Each scene shows the same named points in several views. A view is turned or mirrored, and shifted as a whole, has a little noise and may leave points out.

Scene 1
View 1
K_711: [  6  21  16  21  -3   1  22  15   5  21  37 -34  23  -4  14   1   1   2
   2 -34  -4  -2  -1  -5   4  11 -34  18  24  11  11  -3 -26  -4  -4  17]
K_148: [  4  10  25  13  12  12  26  13  11  23  24 -15   2   8  -2  -1   5   0
   2 -18   0 -12  -5  -4  -6  11 -19  28  15  14  19   2 -26  -3 -12  16]
K_405: [ 12  -9  35   0  15  -4  10  -3  -1  12  29  16   7 -28   8   9 -30  -8
  32   3   5 -33 -22  -4 -16  15  -3  21  19  17  -9   6 -35  15   8  33]
K_963: [ -4 -16  17  14  17 -10  10 -12 -13  -4  22 -14  19 -16  21  17 -19  11
  41 -21  27 -32  -4 -11   2  21 -13  14   7   5  -6  19   1   0  27  21]
K_975: [ 11  27  36   9  36   6  14 -14  20  32  17 -16 -13   0  36  -2  35  26
   5 -14   3  -4   4  -3  -8   6  -8  43  13  15  14   2 -25  10 -19  13]
K_207: [ -1  11  17  33 -13  16  28  37  -5  15  19 -28   3  21  -1   2   0 -13
  -4 -41  11   5  -4   3   4   3 -26   9  14  20  18  -2 -18 -16 -13  -1]
K_491: [ 17  62  20  47  -2  -3  16  -5   0  34  28 -56   8 -11  35  -9  45  17
   1 -37  -3   6   4   3 -12   6 -33  23  29   4   2  -3 -48   8 -15   6]
K_467: [  6  34  18  40 -12  -1  14  21  -8  20  24 -45  13   0  39   8  12   8
   2 -58  14  17   0  -1  12   1 -28   6  21  13   3  -4 -18  -3  -8  -1]
K_595: [ -2   5  21  28   0   6  16  15  -4  15  30 -11  -2   5  17   2  17  -3
  10 -19   9   4  -2   4  -4  10 -33  15   8  21   8   0 -27 -15  -8   2]
K_265: [ -2 -24  20  -1  35  -4  12 -37   4   5  46  11  11 -26  -9  -5   3   7
  44  36  -2 -53  -4  -8 -29  38 -28  39   6   5  -3  21 -39  -3  24  41]
K_414: [ -4  18  12  31   4   4  19   1   1  18  38 -34  11   6  20  -6  38  10
   5 -23   1   4  11   0  -1  18 -47  22   9  11  14   2 -25 -17  -6   6]
K_674: [ 20  30  32  24  18   1  14 -14   1  23  13 -19  -7 -16  13  -1   8   4
  20 -10   7 -27 -14   2 -24   7  -1  28  23   6  -3   7 -42  17  -4  19]
K_199: [ -3 -25  25 -12  30   1  20  -6  13   8  32   5  19 -10  -1  10 -29   6
  26  -1   4 -38  -6 -16   0  24 -13  32   9  11  13  15  -9   2  14  38]
K_780: [  8  18  22  17  -3   4  23  20   6  22  32 -23  17  -7   6   2 -10  -5
   2 -29  -4  -6  -9  -3   0   8 -24  18  24  15   9  -2 -30   3  -8  19]
K_400: [  5   5  18  33  -8  10  23  15 -14   7  23 -13   6  -5 -15   0 -12 -20
  20 -15   9 -25 -16   4 -18  12 -18   9  19  13  -2   8 -37  -5   4  15]
K_578: [ 26  36  40  22  -6   3  12  16   0  32  24  -6  -2 -22  18   2  -7 -15
   7 -18  -7  -3 -26   9 -20  -5  -7  17  35  22 -10 -11 -59  21 -19  18]
K_782: [ 11  37  19  31   3  -7  16  -4  -2  21  26 -47  17 -13  32   3  14  15
  12 -41   7  -5  -1  -4  -1   9 -23  18  24   4   0   4 -25   9   0  13]
K_832: [ 15  20  33  10  15   3  17   5   7  24  13 -17   4  -8  21   9 -11   6
  11 -29   8 -13 -13  -6  -3   2   2  24  23  14   5   2 -23  16  -8  21]
K_113: [  1  -6  21  26   3   4  13   3 -13   5  28   1  -3  -8   6   3   2  -9
  28  -4  14 -18 -11   3 -16  16 -24  13   8  16  -4   8 -34  -9   5  11]
K_360: [  9  14  29  13   9  13  27  25   9  23   7 -23   3  11   3   8 -15   0
  -1 -39   9  -9 -10  -5   4  -2   0  22  20  15  20   4 -10   6 -12  15]
K_429: [  8  15  26  17  24  11  25  -5   7  17   5 -27  -4   7   2   3   5  11
  13 -22  15 -28  -4  -5  -9  10  -1  31  14   3  17  15 -13   7  -4  16]
K_31: [  8  13  32   5  18 -15   1  -9   7  24  44  -7  15 -25  57   9  11  19
  19 -16  -2   4  -1  -8   2  13 -28  26  17  18  -6  -4 -30   9  -2  21]
K_656: [ 10  -6  26   9  39  -4  11 -46  -8   0   9  -5   2 -32  -6   5 -16   9
  56  13  21 -73 -18 -11 -35  26  14  32  13  -6 -14  32 -26  21  31  41]
K_397: [ 32  58  32  26  -2   5  27  14   8  35   7 -46  10 -14   8   1 -12  -1
  -2 -46  -2 -16 -18  -1 -11  -6   6  21  43   5   5  -1 -40  30 -17  25]
K_255: [ 14  25  38  16  26 -17  -8 -27   0  25  31  -7  -3 -30  70   8  31  25
  27 -12   8   3  -1  -4 -10   8 -17  29  13  16 -16  -1 -35  14  -4  14]
K_857: [ 16  51  31  31   5  11  21  12  13  40  18 -36  -9   6  26  -8  35   7
 -14 -35  -5  13  -1   6  -8  -3 -21  28  25  15  15  -9 -42   6 -32   2]
K_789: [ 16  30  30  20  -3  18  31  33  13  32  17 -21   1  11  -4  -2  -4 -11
 -13 -32  -8  -1 -12   4  -5  -4 -11  23  28  20  21  -7 -37   6 -26  14]
View 2
K_199: [-20 -19  29  31   6  38 -14 -13 -22  14  35  -1  37  27  -3  10 -24  25
   2  14  -1 -23   8 -26   2  -9   9 -33  -3  18  13  -6  12  10   6 -39]
K_656: [-25 -38  29  27  36  35   6 -22  -6  23  13  23   8  60  -4 -18  -8  47
  37   0 -14   8  18 -26  -6 -15  -7 -15   8  -7   3 -14  18  22  18 -18]
K_711: [ -8  13  29  -4 -11   4 -30   2  -5  13  18 -26  19  -8   1  11 -18  29
 -34  23 -11 -13 -15 -13  -9 -14   2 -60 -14  -1   5   7  27  14 -38 -12]
K_595: [  6   8  17  -4  -5   2 -22 -10   5  15   5 -12  33 -12  -9  15 -11  34
 -30  26  -2  -9 -32 -14 -18 -30  19 -45   1   9  13   3   9   9 -24 -11]
K_405: [-23  -5  14  14  14  30 -12 -30 -27  15  18  10  16  27  -6   0  -1  25
   6  14  11 -11  -7 -24   5 -19   1 -20 -13  18  15   3  31  19   7 -18]
K_963: [ -3 -30  31   8  -2  24 -21  -5   3  28  11   2  35  27   5   7 -21  35
  -1  12 -11  -3  16 -12 -16 -15  12 -39   9   8  20 -20  42   6   9 -16]
K_674: [-13   8  23   5  13   0  -5 -16  -6  17   1  -5   2  19 -20 -10  -3  38
   3  14  -7   5 -13 -16  -6 -28 -17 -27  -9  -2  -6   3   9  17 -26   1]
K_148: [ -8  10  24  14   2   7 -14  -8  -7   7  19 -12  28  -4 -13   9 -13  27
 -18  23  -3 -16 -23 -13  -3 -21   7 -46 -10   3   2   2  -5   9 -34 -19]
K_832: [ -8  12  30  11  -8  -1 -12 -12 -18  17   8 -13  21  12 -18   2  -9  21
  -2  17   3  -7  -1  -4   3 -24 -15 -33 -14  11   3  -7  22   2 -30  -9]
K_780: [-14  15  24   3  -8   7 -24  -5 -11  10  18 -18  19  -5  -4   7  -9  22
 -25  22  -1 -12 -19  -9  -1 -15   2 -54 -20   1   6   4  26  13 -36 -13]
K_429: [ -2  -1  35  20   3   2  -5  -4   1  14  10  -6  31  13 -17  -2 -16  31
   3  14 -11  -4  -1  -4  -4 -24  -4 -42  -1  -5  -2 -16  -6   2 -34 -14]
K_31: [ -3  10  23 -11 -18  -1 -27 -12 -15  29   5 -32   9  15 -16  15 -27  39
 -24  22  -9 -15  -6 -34 -17 -28 -14 -20   0  34   3  17  33  17  -6 -14]
K_782: [ -1  11  35 -12 -15 -10 -23   5   6  24   1 -28   9   5  -5   1 -19  39
 -23  19 -21  -1  -2 -11 -17 -21 -12 -50  -8  -5  -3   0  34  13 -38   0]
K_113: [ -7  -9  13   1  12  19 -18 -18   3  17   7   9  26   7  -4   6  -4  37
 -13  19   0  -1 -28 -17 -15 -25  22 -38   2   3  17   0  18  17  -3 -12]
K_265: [-26 -32  18  24  32  46  -8 -24  -9  15  31   9  13  44   1   3 -22  53
   5   9 -18 -15  -9 -54 -16 -11  12 -22  12   5   5  15  -3  37  30 -37]
K_789: [-12  32  23  11  -2  -4 -16  -9 -16   0  15 -17  22 -19 -16   4  -2  12
 -22  25   9 -14 -30   2   9 -23  -2 -56 -30  -3   1   3   2   5 -61 -10]
K_857: [  3  40  24  -9 -10 -27 -15  -4  -1  12  -5 -34  11 -15 -28   4 -10  34
 -29  26  -9  -6 -33  -9 -11 -35 -15 -46 -15  -1 -13  11  -8  11 -64   2]
K_360: [ -3  13  33  16 -10   1 -14  -3 -11  11  13 -12  40  -5 -13   7 -10  11
 -11  21   6 -12  -7   7   7 -21   1 -49 -17   4   8 -17   9  -6 -44 -13]
K_467: [ 10  19  30 -20 -28 -18 -34   8   8  23  -4 -30  25 -17  -4  11 -14  29
 -38  26  -8  -1 -14   5 -18 -28  -1 -58 -10   3   9  -7  40   1 -48   6]
K_207: [  5  12  25   2  -8   0 -26   1   6   8  11 -10  44 -27  -3  13  -3  17
 -32  26   3  -8 -32   9  -6 -23  25 -68 -13  -7  17 -11  11  -1 -49 -10]
View 3
K_857: [ 25 -16  18   6 -10 -18  21 -12   9   2  19 -47 -15  -1   8   7 -15  38
   5 -47  12  32  -8  -7 -16  53 -11  -6 -15  18 -10   1   0 -16  -7  -7]
K_360: [  2  15  13 -19 -20  -8  17  -5   7   0  27 -27 -10  13  20  18  -9  25
   7  -9  44  13  -1 -25   0  28 -14   1  -1 -13   8 -14   3 -15   4  -1]
K_711: [-11  10  26   2 -15 -14   6 -22 -16  -8  23 -40 -19  -3   2  20   1  25
  18 -33  26  13   0 -23   2  19  -2   5   1  13   3  -9  -4 -15  11 -16]
K_595: [ -2   2   8 -21 -15  -3   9 -18 -10  -8  33 -47 -12  -2  12   9  -8  40
   1 -33  12  -6  -1 -15   1  20  -2  18  -7   7  -8 -10 -13   2  10 -21]
K_975: [ 39 -19  15   1 -27  -1  44 -24   5  -3  31 -24 -12  -5  26  -7 -17  36
  -1 -26  25  16   1 -11  -2  24   5  12  -3  22   1   3 -19  -9 -16   4]
K_255: [ 35 -27  27  -7 -26   1  16 -34   2 -21  33 -54 -18 -22  22 -25 -10  27
 -11 -41  23  12   5 -12  -2 -11  14  38   8  45  10  13 -16 -13 -26   6]
K_31: [ 15  -9  27  -2 -33  -4  10 -32 -16 -24  31 -49 -17 -12  16  -3  -3  29
   3 -32  27  15   3 -28   8  -7   8  32  14  38  17   9 -19 -13 -19  -2]
K_405: [ -2  15  31 -47 -22 -13   6 -18   3 -20  37 -14  -5 -19  32  -6   6  22
  -2   5  25 -18  -1 -19  15 -16 -15  23  11  24  50 -14 -10 -11 -15  -7]
K_491: [ 17 -22  34  21   3 -16  14 -25   5   1  16 -50 -29 -19  -1  -4  -5  22
  12 -62  14  29   1   2 -17  30   5  -4  -9  30 -15   2   6 -23   4  -8]
K_674: [ 20  -8  32 -22  -5 -14  22 -18  19  -5  29 -18 -14 -22  23 -18  -5  18
  -1 -18  21   1   0   1  -4   7  -8   3  -2  26  21 -10   1 -17 -11  -1]
K_782: [  6  -6  30   8  -6  -7   9 -26   0  -3  24 -46 -29 -10   5   0  -2  12
  11 -40  38  18   5 -12  -7   6   9   7   3  16  -4  -4   4 -23   9  -1]
K_467: [ -2  -1  17   3  -9  -5  -7 -16  -3  -4  26 -72 -24   5   1  14  -8  21
   7 -50  40  23   1 -21 -11  22   3  12  -3  -3 -19  -3   9 -16  16  -6]
K_265: [  1   9  32 -29 -19  -7  41 -47 -19 -17  41  21 -10 -36  30 -16  11  23
  11  10   6 -46  11  -4  29 -34  11  26  12  44  38 -18 -41   1  -2 -25]
K_199: [ -4  26  22 -29 -33  -2  31 -30 -16 -15  40   5  -9  -5  32   9   4  23
  13  16  41 -21   6 -29  28 -17   0  22  17  10  35 -18 -26  -6   0  -9]
K_207: [-15  16   5 -22  -9  -8   2  -4  -5   1  28 -47 -13  13   7  27  -9  34
   9 -30  25   2  -2 -19  -3  40 -12   2 -10 -18 -13 -18   3  -4  23 -22]
K_414: [  0  -4  15   6 -13  -4  23 -32 -21  -4  27 -41 -22  -7   2  11  -6  35
  14 -42  11   1   5 -11   2  22  12  10  -6  16 -21  -7 -18  -4  18 -23]
K_113: [ -7   6  16 -41  -9  -6   7 -21  -3 -11  37 -31 -10 -17  19  -4  -1  31
  -3 -18  11 -26   3  -6   8  -3  -5  22  -2  12  11 -17 -12   1   9 -24]
K_780: [ -9  13  26 -11 -16 -17   3 -14  -8  -8  25 -35 -14  -2   9  19   2  25
  15 -23  27  10  -4 -23   3  22 -13   4   1  11  14 -11  -1 -15   3 -12]
K_397: [  7   4  41  -6   0 -25   4  -6  25   2  19 -31 -21  -9  12   2   1   7
  11 -24  41  29  -4 -10 -14  24 -19 -17  -1  11  23 -11  26 -35  -5   9]
K_963: [ -8  15  22 -30 -15  12   9 -32  -8 -15  42 -27 -24 -11  24  -7  -1   9
   4  -4  54 -27  15 -19  17 -36  18  32  15   1  12 -16 -12  -8  17  -4]
K_789: [  1  10  18 -14 -15 -24  11  -1   5   2  22 -30  -6   7  12  24  -5  35
  11 -21  19  21 -10 -18  -5  50 -28 -12 -10   1  12 -13   4 -14  -2 -11]
K_400: [-20  17  23 -39   2 -14  -1 -13   3  -5  31 -25 -13 -15  13   4   4  22
   5 -15  14 -22   0  -6   2   7 -15   4  -5   4  16 -25   1  -7  16 -22]
K_578: [  7  -2  34 -28  -9 -30  -9  -4  16 -13  24 -46  -6 -17  15   1   1  29
  -3 -28   7  17 -11 -12 -10  25 -29   4  -6  31  35  -4  11 -20 -23  -7]
K_429: [ 16   3  17 -17 -11   1  37 -18  12   4  32  -9 -17  -3  26  -3 -12  20
   5  -7  39  -3   5  -7   1  12   1   2  -2  -3   4 -17  -5 -12   7   0]
View 4
K_255: [ 52 -13   5  30 -30  23 -27 -20  12  -7 -12  26 -36  13  37  20  32 -12
  15  14 -29  12  20   9 -17  17 -29  -1  -9  -1   8 -11  -2  29   6  18]
K_148: [ 28   7  22  15  -5   4  14 -14  -4 -22  16   2  -3  10  12   2  16 -17
  -4   5  -2 -18 -11  -9 -13   0  -3 -19   5  -8  -5 -14   0  -6  12   2]
K_789: [ 18   4  24  17  -5   4  17  10  -4 -30  21  -4  -6  -3  10   0  -2  -8
   3  -3  -5 -24 -19 -12  -9  22  -4 -34  10   6  -8 -21  11 -20  28 -14]
K_207: [ 29   9  47   6  -2  -5  13  -4  -3 -31  25  20   1  -6  -1   1   7 -18
   2  -4  16 -45 -10  -5   1  12 -16 -26  29  -2 -15 -28  -2 -13  28  -2]
K_578: [ 27 -20   1  23  -2  22 -16  11 -13 -23  17  -1 -16   6  14   3  -5  10
  25  12 -27 -15   1   6 -14  33 -16 -12   4  11   4 -15   5 -14  24 -10]
K_31: [ 49 -11  18  22 -27  21 -24 -29  -1 -20   2  13 -28   6  43  10  22 -13
  13  -4 -22  -3   9   8 -23   9 -23  -9 -10  -8  -8  -4  -1  16   2  24]
K_975: [ 31   8  10  31 -26   9  10 -13  22  -9  -7  14 -23  11  27  18  30 -22
  -7  13 -18  14  -2 -10 -14   9  -8 -24 -11  -2   3 -17   4  18  13   0]
K_199: [ 40  11  14   9  -9  -2  -7 -45 -13  -1   7 -24   8  30  17  -8  22  -7
   5   5   8 -24   2 -16 -30 -21   5  -6 -10 -22 -13  14  -9  -8 -28  30]
K_832: [ 36   0  14  17 -15   1  -7  -8   5  -6  -4  -5 -16  11  15   2   8  -4
  16   6   0 -19   3 -18 -17  21 -12 -22   0   1  -6  -9   5  -2   2   5]
K_711: [ 40  -9  34  10   0   4   6 -16 -12 -34  14  10 -19  -2  29  -5   9 -21
   9 -11   3 -28 -10  -7 -20  13 -19 -17   9  -8 -11 -14   6   3  25  14]
K_656: [ 49 -12 -24  19  19  -1 -11 -36  -9  30 -20 -19   3  64   2 -12  32   2
  24  46  11 -15  22 -26 -37 -14   0  26  -8 -16  22  14 -12  11 -25  30]
K_397: [ 29 -19   5  20   6   3  12  18   0 -17  -8 -10 -29   8  20 -10 -11  -2
  27   5   1 -22 -12 -30 -23  50 -15 -26   7  15   4 -17  22  -7  32  -9]
K_674: [ 35 -12  -6  26   3   9   0  -4   0  -3  -5   3 -15  26  12   1  16  -4
  16  26 -10  -6   5 -12 -20  18 -11  -1   1   1  14 -12   2   7  15   1]
K_963: [ 59  -2  26   4  -4  -7 -20 -43  -4   6 -10   7  -4  28  10  -6  29 -10
  21  12  25 -38  22 -14 -21  -6 -20   7  12 -18  -7   3 -13  12 -18  38]
K_491: [ 41 -25  16  27   6  15  20   3   4 -35  -2  35 -42   0  37   6  17 -30
   8   2 -10  -4 -11  -5 -18  35 -31 -12  11   5  13 -32  15  29  55   1]
K_400: [ 35  -8  18   8  20   3   0 -12 -22 -16  23   5   8  18  -6  -9   8  -5
  16  17   8 -41   2  -2 -13   3 -11   4  21  -7   1 -13 -10 -11  15   8]
K_467: [ 47  -8  48  11 -15   2  -2  -5   6 -31   3  33 -31 -13  24   4   9 -22
  14 -11  11 -33   1  -6  -6  35 -36 -23  26   4 -13 -29   7  13  35   8]
K_782: [ 50 -17  24  17  -2   4   4 -12   3 -21  -9  20 -33   6  31  -1  16 -23
  15  -1   7 -20   0 -13 -20  28 -30 -12  12  -1   0 -18   9  21  27  16]
K_429: [ 34   8  14  17  -6  -9  17 -14  12  -1  -8   2  -7  23   6   2  23 -16
   2  17  14 -18  -2 -26 -16   6  -4 -17   8  -6   1 -15   1   5   7   4]
K_780: [ 35  -6  27  12  -1   7   2 -10 -13 -29  15   1 -13   3  21  -5   3 -12
  12  -8  -1 -30  -9  -8 -18  15 -13 -19   8  -5 -10 -11   5  -8  18   9]
K_405: [ 37  -7  -1  13  -3  14 -28 -24 -20   0  11 -20   5  29   8  -4  12  10
  24  19 -12 -23  13   0 -23  -2  -3   4  -7  -9   0  10 -10 -14 -18  18]
K_414: [ 43  -2  36  16  -1   7  18 -24  -2 -36  15  34 -17   1  27   7  29 -37
  -9  -3  -1 -15  -8   1 -13  -3 -19  -9  13 -14  -3 -23  -2  20  33  13]

In a view up to two points have been moved. Name them for each view, in the order of its rows, or write none.
view 1 => none
view 2 => none
view 3 => K_397
view 4 => none
